Points, in no order, along strands that fork, close into loops and pass close to each other.
(in the rows, 128 means zero)
Two points are linked if the straight distance between their rows is under 120. Some points are linked to none.
(40): [120 119 189 118 146 141 155  90 141 124  80 174 141 149 112 105 128 130
 147 130 104 114 180 131 102  88 113 146 117 163 196 155  90 105 118 128
 191 168 115]
(259): [152 149 156 163 184 122 135 136 144 102 123 169 128 111 165 125 183 104
 111 101 142 183 121 141 201 132 147 139 130 192 146 134  87  64 118 130
 128 165 156]
(562): [166 139 136 146 147 131 131 123 136 138 143 111 112  96 170 192 140 150
 132  98 118 166 101 159 162 158 148  83 151 137 136 115 116  98 104 195
 103 187 125]
(691): [ 99 171 132 140 139 117 152 135  91  78 115 189  93 137 161  96 116 142
 164  87 156 141 148 112 133 105 114 171 131 131 174 148 103  73  61 116
 165 112  96]
(1285): [101 151 148 154 145 130 120 139 133 141 128 134 124 137 158 137  84 151
 180 143 125  38 137 158  61 131 116 143  87 144 142 141 122  96 154  90
 144 107 125]
(1426): [118 150 119 131 136 116 150 127  82  74 123 180 105 115 171 110 152 122
 119  94 160 203 112  83 196 140 124 162 150 142 148 122 126 113  66 139
 148  91 126]
(1559): [133 172 144 147 143 133 128 142 135 116 153 140 118 108 173 155 102 148
 162 100 133 115 117 173 116 133 146 111 124 119 151 139 107  64  87 150
 115 164 105]
(98): [129 133 125  94 112 143 115 136 139 133 136 104 145 142  80 110 118  95
 110 123 136 138 129 155 133 116 117 132 129 129  84 132 150 140 136 137
 103 167 132]
(34): [106 132  87 128 102 115  85 124 122 134 131  68 123 132 107 140 121 138
 141 132 157  94 109 144  77 167 104 123 120 107  65 130 171 136 178 144
  98 137 109]
(890): [104 177 121 138 180 104 129 119 129  83 126 136 108  88 182 153 146 161
 154  95 168 153 117 180 112 175 156 137 111 165 142 159  96  92 105 172
 161 178 129]
(42): [167 137  71 124  97 143 100 151 128 160 171  84 126 130  59  84 119  91
  81 138 107 105 116 111 137 143 120 103 122  77  41 129 173 168 170 104
  31  93 107]
(390): [172 177 116 164 136 134 131 175 135 158 206 112 114 131 163 161 101 114
 121 116 108 104  95 165 157 109 159  90 109  86 123 122 128  59 101 101
  41 111 108]
(1178): [190 101 150 151 119 129 143 143 122 175 132 113 121 142 129 147 143 111
  91 140  92 166  99 104 168 122 131  95 149 133 131  91 124 124 138 122
  90 135 154]
(763): [ 73 152  43 112 112 115 117 161 134  88 180 125 128 121 122  97  87 105
 138 129 161 107  94 136 138 104 160 194 104  76  93 121 135 133 139  77
 126  69 123]
(192): [116 107 167 151 131 115 164  97 102 136  84 155  99 136 168 159 141 185
 159 127 113 148 154  92 118 128 102 122 140 161 187 131  99 117  89 154
 177 130 119]
(193): [126 141 137 133 168 116 126 122 145 122 121 121 140 114 140 138 147 133
 127 115 149 149 120 174 145 142 139 144 108 176 115 141 110 109 139 151
 146 193 150]
(825): [101 124 154 121 154 122 149  83 131 112  80 146 136 108 145 143 140 166
 156 120 135 139 166 151  96 137 122 142 110 174 159 165  99 132 114 174
 196 182 131]
(1370): [126 113 160  98 137 134 147 108 102  98  98 174 122 149 102  85 167  86
  86 120 142 208 136  65 197 118 106 163 154 157 162 101 132 139  88 129
 166 106 136]
(1031): [149  86 101 100 115 136 123 133  84 120 160 115 144  92 137 104 158 104
  76 122 140 179  79  71 219 156 120 118 148  81  89  71 181 196 107 148
 114  53 131]
(404): [ 79 139  31 110 105 113  75 143 128 104 177  80 132 121  94  97 121 111
 131 132 174  92  99 136 109 148 128 165 120  69  41 125 171 148 178 107
  90  83 101]
(1035): [107 114 139  90 109 136 135 111 116 113  97 125 123 128 101 121 132 126
 118 121 140 179 142 126 127 128 102 140 156 140 128 122 148 153  93 170
 149 159 136]
(1095): [155 153 106 122 106 139 136 164 110 147 175 135 141 144 113  83 110  86
  95 133 116 120  93 121 168  97 145 137 115  94 102 115 149 130 121  80
  84  74 120]
(847): [112 140  66 116  97 122  80 133 120 123 166  71 126 127  94 126 114 116
 128 120 160 108  94 142 108 158 114 126 130  77  50 126 180 145 159 142
  79 120  96]
(1064): [110  54 127 102 100 115 104 110 158 151  67 101 131 146  58 110 148 132
 115 177 112  94 190 110  47 124  83 134 153 130 135 141 149 194 189 118
 150 149 143]
(716): [115 145  81 142 128 106 140 159 107 115 176 154 133 117 149  85 119 102
 106 129 141 131  72 104 185  94 153 188 105  84 124 107 133 123 114  65
 124  36 129]
(867): [138  93 169 119  97 138 123 103 171 150  81 136 149 145  84 132 100 130
 146 164  74  71 177 132  47 100 117 104 135 120 166 158 122 174 172 114
 151 154 140]
(709): [173 118 116 156 125 120 103 124 152 180 150  64 119 125 113 177 122 139
 126 135 101 102 107 152 105 154 130  66 116 109  80 130 136 134 184 148
  67 179 125]
(205): [157 121 128 153 157 121 100 113 173 171 148  70 152 112 121 175 124 148
 144 142 112  67 126 180  89 154 150  75  81 126  78 150 115 124 201 143
  98 185 125]
(367): [109 124 185  83 118 148 148  95 141 116  81 170 137 158  82  92 122 105
 133 129 108 131 181 130 101  84 102 154 132 151 185 149 115 119 111 129
 179 170 116]
(1589): [128  88  66 115  89 139 101 138 100 148 133  99 129 118  73  83 157 123
  80 144 144 108 117  76 116 163  92 119 161  71  65  88 195 200 137 136
  85  55 105]
(10): [176 103 160 117 145 138 137 118 164 150 114 117 146 133 106 147 159 109
  97 131  88 187 142 148 171 101 145  89 142 152 142 133  94 129 133 154
 116 214 158]
(1464): [118 174 145 113 116 143 113 137 146 113 144 125 139 126 139 146  75 129
 173 105 134  90 131 181  87 126 134 117 108 114 128 148 125 101 118 139
 120 163 115]
(1364): [154 133 169 119 160 156 141 116 179 146 123 129 177 130 113 134 128 119
 130 131  97 108 168 187 126  96 160  93 100 152 139 166  80 102 139 138
 128 206 137]
(1296): [ 88 157 136 101 139 120 141 106 116  90  93 149 116 115 140 123 130 147
 148 104 154 160 152 155 105 143 113 157 124 165 146 161 117 126  91 167
 177 172 126]
(1056): [171  95 171 157 163 155 143  96 192 158 115 134 198 119 116 166  99 146
 150 164  87  59 182 168  78 107 178  70 105 114 152 171  72 132 168 128
 158 159 135]
(750): [139 155 114 154 132 118 142 162 106 130 163 155 130 143 148  94 119  96
 109 127 133 129  85 115 176  91 144 166 110 111 131 109 129  86 111  65
 114  64 126]
(1345): [ 90 107  96 107  82 131 102 130 119 137 103  99 123 145  79 106 133 136
 124 147 161  94 152 109  71 149  76 140 147 117  91 116 184 174 150 132
 119 100 119]
(600): [110 188 147 112 141 159 100 160 175 111 169 128 149 140 155 135  53  99
 181 106 115  52 158 195  83 107 159 110  83 114 119 157 102  76 150  79
  90 134 123]
(250): [100  96  46 101 107 135  89 146 103 126 165 113 144  97  89  55 171 132
  90 141 159  91 106  80 137 150 105 150 140  60  68  88 189 213 125 116
 103  30  99]
(1190): [125 156  68 157 133  92 110 150 105 119 197  82 100 109 164 178 127 130
 123 117 155 134  45 144 155 156 161 141 117  78  90 114 166 102 136 127
  86  99 115]
(981): [151 157 135 155 155 118 156 130  94  54 113 206  91  95 190 118 181 113
 122  70 150 222 127  90 198 145 132 135 167 161 166 129  99  78  77 151
 128 115 121]
(169): [148 147 149 165 161 127 140 121 133 126 138 139 112  88 190 177 141 172
 152 101 123 141 113 160 136 157 151  94 144 143 158 127  96  71  87 181
 126 169 110]
(646): [100  93 150 135 140 119 143  75 141 139  76 122 154 116 139 172 123 196
 174 149 131  84 178 137  58 140 122 121  94 147 159 170 108 161 152 159
 213 146 133]
(1108): [ 81 129 109 146 127  94 120 118  96 129 121  77  94 127 175 187 156 191
 150 136 165 135 102 118 107 180 114 129 114 160 111 128 152 126 135 159
 156 120 125]
(1243): [ 90 140  53 129  79 109 113 148  79 124 170 104 109 115 144 122 118 152
 128 137 161 100  79  98 117 152 122 148 128  67  96 109 194 167 118 117
 110  31  98]
(1354): [111 152 181 137 166 136 153 109 124 100  90 193 121 136 147 100 126 147
 172 100 123 108 182 134 107  97 112 151 113 156 190 161  81  71  93 125
 189 158  94]
(339): [168  81 164 162 148 136 138  98 175 167 110 128 171 120 121 169 114 160
 150 166  78  84 158 152  81 110 165  75 128 117 160 157  84 142 157 135
 155 166 141]
(1443): [107 194 112 112 121 147 118 173 154  89 177 139 135 141 147 120  52  93
 171  99 132  90 134 173 114  89 162 135 106  91 127 151 103  65 110  82
  95 126 112]
(213): [123 149 109 111 125 134 109 154 144 136 157 101 145 153  95  99 105  91
 124 133 132  98 129 167 119 116 130 146  99 135  71 141 141 120 172  90
  90 138 133]
(950): [102 157  58 157 142  87 118 156 119  99 188 103 108 107 164 156 123 121
 121 120 165 144  54 144 167 140 171 175 103  87  96 115 141  99 135 103
 110  88 134]
(1180): [162 137 131 160 108 137 123 156 133 177 130 115 114 146 106 127 100 121
 117 156  82  69 121 130  87 134 126 103 116 130 105 128 141 127 171  87
  71 114 132]
(1530): [135 131 126 161 116 114 146 137  85 146 135 124 103 135 173 156 128 152
 125 126 136 146  89 103 145 147 117 134 137 132 136  97 150 108 104 130
 121  89 131]
(549): [ 89 162  58 144 145  97 123 163 135  87 177 124 120 114 149 123 108 105
 127 120 167 139  76 149 166 116 173 193  94  99 100 124 116  94 132  84
 124  95 143]
(723): [142 178 155 150 155 138 112 136 163 138 176 117 128  93 174 189  93 155
 171 109 127  74 115 191 102 148 162  72 111 101 141 141 107  66 105 157
 101 171  96]
(1220): [ 88 150 130  70  93 152 113 133 142  98 122 135 147 146  80  93  89  92
 147 116 150 102 162 157  89 106 105 162 131 126 111 141 157 143 121 123
 134 137 121]
(1488): [ 92 185  91 131 169  92 123 138 128  70 138 125  98  99 175 146 133 143
 151  97 185 158 102 171 127 168 160 163 110 149 129 152 107  91 112 151
 155 164 133]
(1005): [163 104 148 152 142 134 121 130 173 178 115 106 149 145  92 126 121 125
 117 172  71  55 158 151  82 122 147  99  95 156 106 156 103 144 215  84
 100 158 147]
(1429): [178  91 126 120 111 134 117 145 148 179 123  88 129 164  49 102 146  87
  68 164  80 134 144 112 128 119 125  95 134 130  94 127 131 166 186  96
  70 155 151]
(1454): [ 69 139  26  95 106 123  96 160 141  96 190 112 137 111  99  79  94  99
 135 132 157  86 102 131 125 112 154 186 110  61  64 121 147 162 162  76
 103  62 112]
(703): [127 162 154 162 188 117 140 145 140  95 124 179 125 128 160  94 158 112
 129  98 146 145 137 148 172 106 142 167 112 178 157 143  79  45 109  96
 151 152 133]
(910): [122 123 134 120 133 120 142 122  89  97 117 164 117 130 142 106 159 108
 105 116 161 198 113  73 204 137 112 165 145 153 142 103 142 138  88 130
 152  83 143]
(747): [134 103 117 112 126 126 133 128  84 100 140 138 134 102 153 116 163 103
  88 121 158 198  86  64 226 157 119 144 145 119 112  83 165 169  98 138
 134  56 146]
(1541): [108 161 133 151 144 125 131 156 121 133 142 149 117 154 150 111  89 123
 160 135 129  69 124 146  96 107 122 171  98 140 141 130 120  74 137  63
 133  88 125]
(267): [173 137 137 126 108 144 145 154 109 164 148 140 136 165  98  82 128  77
  75 144  99 137 103  97 170 102 137 120 123 118 124 100 143 126 124  82
  92  82 126]
(967): [130 160 140 131 125 137 116 147 142 139 152 117 138 138 130 135  90 121
 152 123 122  86 119 172 101 121 135 121 103 129 110 136 128  97 142 113
 101 146 125]
(1140): [ 93 117  59  93  96 135  81 122 112 105 151  79 137 118  81 111 134 120
 113 119 178 132 109 126 123 155 101 128 152  75  54 116 187 168 125 166
 101 116  98]
(1244): [ 63 105  70  92  96 127  91 123 111 112 118  86 131 135  87 109 157 142
 117 133 192 119 145 111  94 153  80 147 148 111  72 116 187 172 129 155
 133 100 110]
(1532): [120  73 145  94 104 127 137 111 118 137  87 115 117 145  83 124 150 124
 102 145 121 180 153  91 124 118  92 134 172 136 146 104 147 172 113 150
 154 140 151]
(1194): [146 110  70 120 107 126 107 139  94 137 178  96 134 101 118 103 142 111
  80 125 142 144  68  98 180 151 123 122 135  64  64  91 186 180 132 133
  83  67 112]
(112): [157  74 147 113 130 121 128 101 155 147  97 104 143 119 106 160 146 136
 117 142  90 178 142 139 127 113 130  99 159 134 139 133 112 160 143 164
 141 208 158]
(324): [142 131 116 108 116 131 113 123 131 136 138  85 127 122 106 155 123 118
 118 111 136 164 108 156 140 140 120 102 143 116  88 122 151 139 127 176
  97 187 128]
(217): [171 115 110 117  97 146 118 151 129 170 144  97 129 152  56  90 127  83
  72 151  99 126 124 108 139 127 122 100 134 104  75 117 157 166 160 104
  57 114 128]
(532): [137 139 198 110 151 179 136 104 184 125 112 157 193 141 120 120  94 109
 158 133  87  53 200 176  81  82 154  99  85 144 165 174  77  98 154 106
 151 166 117]
(1047): [134 147 150 148 165 117 155 110 107  69  93 197  92 104 178 128 184 129
 130  84 143 214 142 110 171 153 121 137 156 193 164 140  87  98  87 164
 149 148 136]
(115): [125 128 128 163 154 103 129 124 108 111 124 126 106 110 184 175 169 145
 123 117 157 185  90 114 183 173 127 145 130 178 124 109 132 107 127 149
 134 123 160]
(846): [186  84 159 166 156 132 138 114 174 184 130 118 157 126 127 171 135 152
 129 162  71 111 141 151 121 107 167  65 133 131 150 142  79 126 153 133
 124 182 146]
(53): [128 133 120 121  80 140 134 147  98 155 124 141 113 155  96  90 103 115
 118 147 125  93 121  94 106 123 106 141 142 110 126 106 173 156 122  99
 111  61 115]
(980): [104 106 163 123 118 114 162 100  91 143  76 154  89 161 141 136 142 171
 143 129 124 153 162  71 126 117  82 140 145 162 187 128 118 134  89 136
 179 104 124]
(369): [125  87 127 120 133 111 126  96 129 124  92  89 124 107 137 178 160 161
 127 130 127 191 129 129 133 155 117 107 156 154 120 119 127 156 138 193
 147 189 154]
(1201): [ 89 117  38 104  93 117  95 148  97 115 186 109 133  88 122  81 138 140
 107 135 160 100  79  94 142 140 129 153 128  44  79 100 185 200 120 115
 108  29  95]
(1379): [183  97 144 116 103 140 143 136 114 163 129 114 126 145 105 130 135  96
  84 133  99 184 108  96 172 117 122  93 164 112 127  88 138 148 120 138
  92 133 143]
(1572): [109  91 124  82 108 140 140 124  96 143 110 149 121 158  67  70 161 112
  86 149 152 129 149  55 140 122  90 159 157 119 145  78 174 196  94 113
 159  42 121]
(941): [119  73 124 133  90 104 135 115  98 157  91  90  96 138 142 172 144 182
 128 155 119 159 134  75 102 146  91 103 165 139 141 104 148 173 128 156
 142 114 141]
(822): [190  84 154 177 159 121 136 120 163 187 137 105 134 119 150 188 153 156
 122 151  81 135 116 141 151 129 160  69 142 142 141 111  88 116 152 143
 107 170 155]
(818): [ 88 121 158  73 110 144 135 111 138 115  91 145 135 155  74  91 120 108
 133 133 137 122 178 136  93 103  90 172 134 153 151 139 142 147 119 128
 169 148 128]
(450): [121 114 154 155 126 119 149 106 112 144 104 130 111 124 171 170 130 186
 160 132 118 134 130 118 106 143 116 112 137 150 164 125 115 116 100 162
 157 142 126]
(492): [115 169 148 127 173 131 137 146 140  95 127 165 140 137 145  89 124 106
 140 104 141 125 148 167 140  98 144 167 105 167 149 153  83  59 114  99
 154 163 126]
(1509): [ 77 156  63 109 135 104 117 136 104  60 149 126 110 103 146 120 138 126
 118 105 197 186  89 124 172 153 143 175 136 122 102 132 146 144  98 147
 150 114 134]
(568): [ 99 148 165 138 128 151 107 116 153 131 109 131 146 127 149 145  71 150
 192 134 117  15 167 161  31 144 117 121  84 135 142 154 123 135 187 106
 155 110 126]
(1057): [146 149 156 151 155 137 114 113 165 149 151 105 145  95 156 194 105 165
 168 123 121  80 122 188  94 153 163  72 104 113 130 144 106 100 131 170
 122 183 110]
(243): [153 111 154 151 139 115 148 119  98 107 106 148 103 113 188 171 173 136
 118 114 128 211 111  76 203 163 116 128 158 175 153  92 117 109 112 156
 129 113 160]
(706): [183 136 163 148 108 147 151 153 111 172 135 151 124 171 115 100 123  96
  95 144  82 119 114  98 144  91 135 101 129 122 158 104 122  91 117  80
  92  98 116]
(1489): [ 87 148 137  92  87 144 146 125  93 112 113 169 113 159 108  90  99 129
 152 117 150 124 155  93 114 104  88 162 148 113 165 127 155 143  65 128
 160  80  99]
(1520): [144 131 173 108 102 154 138 128 142 147 112 141 143 160  93 114 106 105
 127 135  92 120 145 136 108  87 121 108 133 132 152 135 117 120 121 121
 119 162 126]
(724): [ 89 167 120  70  84 162 116 148 135  94 144 155 144 154  93  76  65  83
 157 113 144  91 151 140 101  91 119 165 136 101 124 137 153 139 113  97
 124  98 110]
(150): [140  81 168 143 134 105 155 105 101 133  87 147 101 142 160 159 171 146
 118 136 116 195 134  53 175 137 103 132 157 176 177  94 109 129 119 134
 158 105 160]
(891): [168  76 143 125 125 124 118 128 172 173 110  96 147 159  62 116 144 109
  91 179  64 111 157 132 102 102 138  97 123 146 120 149 107 165 204  93
 104 180 156]
(384): [ 95 185  80 104 119 136 130 168 145  73 170 150 133 133 136  97  61  88
 158 101 148 117 122 155 137  83 171 169 111  87 128 145  97  77 100  84
 121 115 116]
(357): [ 76 111  74  84 137 128 109 131 102  73 150 137 138 101 111  79 167 118
  91 119 193 171 108  87 196 137 117 180 139 115  94 106 164 194  87 136
 162  71 141]
(1043): [149  86 148 155 105 114 149 116 101 162 105 114  98 129 169 186 131 181
 142 142  96 153 116  90 115 140 114  91 165 134 164  98 123 137 113 158
 132 127 136]
(9): [132 176 108 115 156 131 133 143 129  73 137 161 128 114 135  99 144  85
 102  89 161 200 109 152 194 123 151 153 141 149 123 146 109 102  92 139
 125 162 141]
(1553): [124  93 160 150 182 125 162  67 147 131  81 147 166 104 143 163 139 182
 158 143 127 105 180 150  91 138 150 129  98 159 166 169  77 133 137 163
 222 161 137]
(50): [173  73 181 158 150 117 152 100 143 150  97 152 134 140 142 154 164 149
 126 145  72 168 144  99 148  98 144 102 163 155 197 113  75 114 129 135
 159 163 146]
(373): [113 128  88 123 125 112 131 146  99 106 171 157 137 107 152  77 140 106
  99 126 155 154  71  83 208 114 141 178 116  90 124 103 147 155  99  88
 141  37 131]
(793): [ 91 120  90  95 115 125 126 137  92 105 152 150 132 120 125  71 144 123
 104 127 170 146 103  78 183 119 119 178 135 100 120 100 163 183  83 111
 156  41 124]
(1073): [155  85 117 142  93 118 120 135 115 175 108  91 108 139  99 135 132 135
 104 155 106 131 114  98 106 144 105 104 155 119 105 100 156 163 161 126
  94 123 141]
(861): [118  73 144 117 103 121 112  94 169 146  67 113 152 134  84 135 120 146
 146 168  97  68 189 130  35 118 105 118 132 123 150 165 130 193 196 123
 168 150 143]
(49): [ 91 172  73 134 153  92 123 144 117  62 146 134 100 103 165 135 139 126
 126 101 191 184  87 143 166 158 155 174 123 139 117 142 122 108 106 138
 145 132 144]
(505): [165  72 173 144 129 110 147 112 121 151  95 139 115 147 139 150 163 135
 112 148  90 186 130  73 160 118 120 115 167 159 180  91 102 134 134 128
 147 136 160]
(572): [161 142 163 175 133 132 150 150 108 164 135 157 114 155 149 115 122 123
 123 139 101 100 109 112 132  99 125 126 122 135 160 104 121  67 116  76
 108  91 118]
(854): [109 142  85 129  78 129 122 149  92 136 148 121 112 132 123 109 101 135
 131 139 147  93  99 107 106 137 112 146 134  88 102 111 182 159 120 110
 107  52 108]
(299): [ 94 132 120 158 156  91 124 116 105 118 116 106 102 116 184 178 168 175
 139 125 167 158 101 126 141 178 124 145 113 183 118 126 133 114 134 152
 161 131 148]
(592): [195  97 150 175 121 125 140 145 130 195 131 109 110 133 144 171 129 143
 113 151  70 127 102 112 129 130 138  72 149 122 142  99 117 119 142 122
  79 136 145]
(522): [131 168 169 135 167 164 106 138 184 138 165 126 166 114 159 150  77 130
 176 127 111  31 164 202  79 125 163  85  74 125 122 157  87  82 159  98
 106 144 120]
(1418): [149 166 102 159 132 117 120 162 124 142 193 102 111 124 158 166 107 121
 126 114 131 117  72 160 147 134 154 120 113  93 102 117 144  83 121 116
  71 118 120]
(222): [132 159 135 172 145 117 144 162 109 133 152 159 117 147 161 106 119 118
 132 124 129 108 103 122 149  97 131 164 110 128 151 114 118  58 108  66
 122  74 122]
(1513): [157 164 126 154 175 123 131 150 135  80 140 174 121 100 168 125 176  84
 103  87 158 206 101 133 223 139 154 141 139 168 139 134  98  71 104 132
 108 142 156]
(789): [151  95 188 136 150 133 155  92 152 138  88 165 147 144 113 127 150 133
 130 139  80 143 164 123 123  82 135 116 139 156 198 142  76 106 122 132
 178 181 125]
(917): [174 167 139 133 142 148 117 140 176 166 180  91 136 133 130 174 108 121
 143 119 103  93 142 190 137 115 154  51  93 113 109 150 111 100 126 140
  51 190 119]
(1163): [136 125 181  95 144 162 136 104 182 131 107 139 185 139  98 122 109 105
 138 135  94  89 184 180  94  85 146 116  91 152 147 172  91 119 155 124
 150 195 133]
(656): [148 149 149 136 161 150 106 128 183 157 157  97 165 122 127 155  98 129
 155 138 101  42 155 195  83 135 160  79  66 133  92 159 101 111 190 107
  93 164 129]
(757): [102 159 139 154 195 107 137 106 131  99 115 146 119  85 191 159 151 183
 163 109 160 125 138 171 104 174 155 138  97 171 151 161  81  88 110 166
 185 165 124]
(1362): [117 107 149 139 102 123 140 120 115 163  91 129 110 154 122 137 113 161
 147 156 116  94 141 107  76 125  94 129 132 143 157 126 137 149 134 121
 149 114 133]
(974): [137 108 172 112 139 129 150 102 118 106  85 170 117 145 112 107 171  99
  96 121 119 211 145  88 177 114 111 146 159 173 171 113 111 122 103 141
 162 152 142]
(370): [116 127 125 110  76 149 119 143 121 148 107 133 116 157  72  93 104 111
 125 153 125  76 148 104  75 127  95 139 149 116 120 116 175 171 144 101
 110  84 117]
(1094): [ 93 169  78  90 104 142 122 163 137  89 174 142 143 138 111  82  70  86
 144 116 149 109 117 146 139  86 156 176 116  86 106 135 125 119 117  80
 116  96 119]
(481): [188 104 151 109 111 146 152 136 100 142 138 143 140 138 121 101 151  71
  68 126 105 198  97  66 219 122 132 101 154 104 138  73 146 145 105 126
 107  84 131]
(1081): [149  81  97 125  78 128 116 140 105 167 108  91 110 135  77 114 136 128
  90 154 117 130 124  76 103 154  96 101 171  94  95  91 178 185 146 133
  89  92 130]
(1264): [134 121 166 135 163 120 158  93 123  95  77 179 109 116 154 130 180 132
 122 105 122 204 152 111 161 135 120 139 153 191 171 138  90 111 101 165
 166 170 146]
(1034): [117 120 127 117 137 116 142  94 114  96  92 114 101  95 162 181 162 163
 131 111 135 211 129 127 139 173 118 111 160 167 132 127 123 143 107 207
 150 176 141]
(1374): [114 173 123 107 147 131 133 144 134  87 133 153 138 131 127  92 116  96
 129 102 153 153 131 168 149 107 141 167 122 150 127 151 107  91 101 121
 142 168 132]
(1259): [102 110 144 106  88 127 156 116  84 146  90 146  94 162 123 124 127 155
 134 132 135 145 152  68 116 119  77 139 157 132 171 113 152 154  80 137
 160  80 117]
(1344): [114  61 136 100 100 120 118 112 140 148  81 106 126 149  67 118 148 129
 109 163 117 132 167 106  80 118  87 133 160 137 134 122 151 182 154 133
 150 151 147]
(587): [108  63 119 127 111  98 118  98 118 146  85  76 116 123 134 180 160 184
 134 152 127 162 138 100  98 153  98 102 154 148 122 121 138 172 153 171
 155 152 147]
(1120): [142 110 170 129 131 157 117  92 190 138 104 121 189 118 106 152  86 133
 159 147  90  35 188 170  45 123 149  87  90 117 131 172 102 160 205 121
 153 153 140]
(1212): [ 82 142 123  87 122 124 138 111 105  88  97 142 111 124 123 118 137 138
 132 109 164 180 147 130 122 141 102 159 147 155 133 144 142 147  76 172
 171 146 128]
(740): [159 128 129 129 126 132 133 126 120 132 135 106 117 113 144 167 135 128
 115 106 126 185 100 140 169 144 131 101 155 130 116 107 135 120 110 180
 100 174 135]
(1277): [169 135 169 133 166 148 144 124 173 147 128 134 159 128 127 134 155 117
 118 124  98 143 153 175 165  97 161  89 115 160 147 151  75  87 122 144
 116 209 140]
(977): [108 141 113 146 112 110 109 127 107 141 135  82 106 128 152 173 117 167
 156 133 146 102  92 141  85 167 120 116 116 122 105 124 159 121 143 149
 117 130 115]
(638): [ 87 164 143 104 116 134 148 123  96  88 103 184 108 154 124  85 105 128
 163 100 151 134 163 113 120  97  97 176 136 132 175 148 122 105  65 123
 173 114  96]
(1184): [121 141 170 129 114 166 102 119 176 136 100 134 152 136 121 130  71 118
 166 135  82   6 184 158  31 136 126 100  96 133 127 161 123 155 215  90
 124 118 134]
(1349): [ 79  95 138 112 102 121 117  91 144 140  67 106 139 132 117 155 123 179
 168 152 138  67 189 127  33 140  87 123 108 137 144 165 139 182 172 145
 184 134 129]
(63): [174 122 143 113 116 142 146 141  98 140 151 157 148 145 120  71 148  70
  69 130 113 172  90  71 218 107 139 120 133 101 137  82 146 137 101  98
 116  61 118]
(48): [112 173 157 157 162 127 151 137 109  75 111 197 100 125 165  96 123 146
 176  79 141 125 166 129 120  99 122 152 126 138 182 156  84  44  71 116
 164 142  83]
(678): [ 80 134  56 106 123 110 105 134  98  74 160 109 123  99 136 115 148 131
 107 116 194 173  82 109 182 152 136 168 137 100  85 115 162 166 102 144
 142  88 125]
(1501): [154 119 158 151 157 137 140  97 158 143 120 129 146  92 155 184 128 171
 158 120 107 125 138 169 113 140 161  77 132 130 153 144  87 107 111 188
 147 192 124]
(1346): [149 129  66 113 101 133 106 155 109 148 191 108 138 107  93  71 127  99
  80 136 122 110  84 106 162 132 133 128 119  59  56 107 179 185 142  98
  65  56 107]
(1536): [178  98 108 156 109 114 108 133 134 185 139  68 109 130 106 164 132 133
 106 141  98 126 102 123 115 152 118  74 139 111  79 116 145 148 181 140
  60 157 133]
(755): [140 133 159 149 140 156 112 133 170 161 113 124 148 139 116 125  87 120
 147 157  72  10 169 156  48 135 140 107  83 155 113 158 112 133 219  73
 108 124 137]

How many points has the smallest loop of links through each point below? Write 0 if it is on no loop.
(243): 20
(703): 6
(861): 11
(1379): 18
(1464): 9
(1005): 0
(1264): 7
(1501): 5

A piece is all that can be reached along the links. How many separate loops has the piece of each point below (a circle has one, a figure eight two, a Y none), and how many tips (points with one link)?
(656): loops 2, tips 3
(492): loops 1, tips 0
(646): loops 1, tips 1
(1184): loops 3, tips 1

A tip is a point with one link. Name the tips that can be reached along the links from each point below, in the order of the rows.
(1094): (390), (532), (1034)
(1047): (757)
(1553): (867)
